Points, in no order, along strands that fork and pass close to each other.
(in the rows, 128 means zero)
Two points are linked if the straight distance between their rows is under 49.7. Some points are linked to none.
<208>: [ 95  81 167 141 158 110  52 113 147 131 109 136 107  72  45  59]
<588>: [ 86 120 105  68 169 121 102 109 149 119  83 114 120 158 102  67]
<365>: [139 134 139 149 117 137 126 118 118 143 127 131 134 135 134 149]
<92>: [137 143 136 130 120 129 135 127 118 128 130 118 128 135 134 137]
<465>: [131 133  92 160 100 159 143 122 122 160 117 152 164 168 172 188]
<218>: [174 114 137 154  86 114 183 193 100 114 171  86  99  78 128 156]
<411>: [149 132 111 120  78 133 204 185 101 121 170  92 125 133 161 145]
<141>: [157 145 126  79 146  85 175 163 130  58 151  78  84 101  99  93]
<3>: [138 124  98 174  97 160 135 123 114 170 120 154 163 156 162 191]
<379>: [138  92 202 201 115 103  64 128 128 146 182 170 135  42  83 153]
<236>: [145 144 122  68 151  95 157 148 134  66 143  84  96 121 103  78]
<492>: [166 130 123 119  98 102 209 192 110  94 171  76  95  89 133 135]
<563>: [100 140  95  99 150 142 111  98 152 139  82 148 142 163 157 123]
<399>: [118 140  91 134 128 148 124 101 141 148  92 160 156 171 173 162]
<271>: [ 86 100 115  80 168 115  90 112 148 121  73 113 116 148  78  51]
<302>: [136 155 111  97 104 126 208 172 111  99 163  97 119 146 155 121]
<231>: [118 158  98 111 124 146 171 140 123 126 131 128 147 176 170 145]
<135>: [114 146 116  88 147 129 127 111 135 116 112 117 127 155 134 106]
<273>: [108 130 113  57 166 115 122 126 144  92 112 100 113 155 107  65]
<470>: [107 139  97 116 143 144 118  97 150 143  88 149 146 163 162 140]
<437>: [142  97 200 187 123  96  70 135 131 125 175 156 118  35  80 139]
<12>: [121 160 104  98 124 140 178 144 122 111 141 118 137 170 162 128]
<299>: [125 158 105  96 117 139 193 157 116 107 151 111 130 163 162 122]
<133>: [121 132 103 152 127 151 111  94 142 162  87 166 153 157 165 168]
<505>: [122 127 115 155 131 149  97  88 140 166  87 169 149 144 153 157]
<452>: [104 113 135 105 158 124  84 102 140 132  90 121 117 126  95  83]
<572>: [117 153  94 116 128 148 154 122 131 134 116 140 150 175 174 152]
<41>: [143 125 154 168 111 137 111 116 113 150 134 139 134 119 127 156]
<214>: [145 119 163 180 110 133 105 119 114 147 144 142 133 105 117 153]
<526>: [119 139 116  56 161 108 134 133 140  82 124  95 107 145 106  69]
<15>: [157 138 118 110  96 111 210 185 110  98 169  82 104 112 145 130]
<147>: [136 148 130 112 122 125 145 131 120 114 133 109 123 137 132 126]
<221>: [143 116 124 187  98 158 125 122 107 171 131 151 154 139 143 187]
<508>: [134 142 124  66 154 102 141 140 137  73 134  89  98 130 104  74]
<4>: [130 100 186 193 124 129  66 105 126 164 154 173 138  75 101 146]
<29>: [142 113 132 196 109 159 105 107 117 177 127 168 155 132 141 187]
<203>: [118 147  90 128 125 151 142 115 136 144 106 154 157 174 180 160]
<424>: [109 136 116  94 155 131 107 103 140 130  95 125 129 150 127 105]
<439>: [124 150 124  94 138 124 134 123 128 113 123 112 123 150 130 108]
<132>: [ 95 104 128  94 163 118  83 108 142 122  82 116 113 133  77  63]
<364>: [105 122 127 104 154 130  93 101 138 136  91 126 124 135 113  96]
<459>: [131  94 198 199 118 114  62 117 128 156 174 177 141  55  90 150]
<286>: [141 104 193 177 134  98  78 137 132 112 167 140 107  38  77 127]
<212>: [ 95 135 102  59 169 122 121 117 144 102 100 108 120 165 117  70]
<222>: [134 106 137 201 118 159  89  93 132 186 119 186 157 120 136 177]
<504>: [171 121 132 136  93 106 199 194 107 102 168  77  95  82 130 143]
<98>: [139 110 179 188 116 131  85 115 119 151 152 158 131  85 106 149]
<429>: [143 146 114 100 102 115 210 180 110  95 167  88 110 128 149 122]
<313>: [128 115 133 176 129 149  88  89 136 176 102 174 149 127 141 160]

A fork is a point with three links, a tip a point with one. Leave the first point through the second and follow the links. Name the first fork or tip that comes.
<133>, <505>: <465>
<429>, <302>: <399>
<41>, <214>: <286>
<299>, <302>: <218>
<588>, <212>: <141>

Name the points in between on the shortest way along the links from the first point to the second, in order.
<492>, <299>: <15> <429> <302>
<302>, <470>: <299> <12> <231> <572> <203> <399>
<221>, <133>: <29> <222> <313> <505>
<141>, <588>: <236> <508> <526> <273> <212>
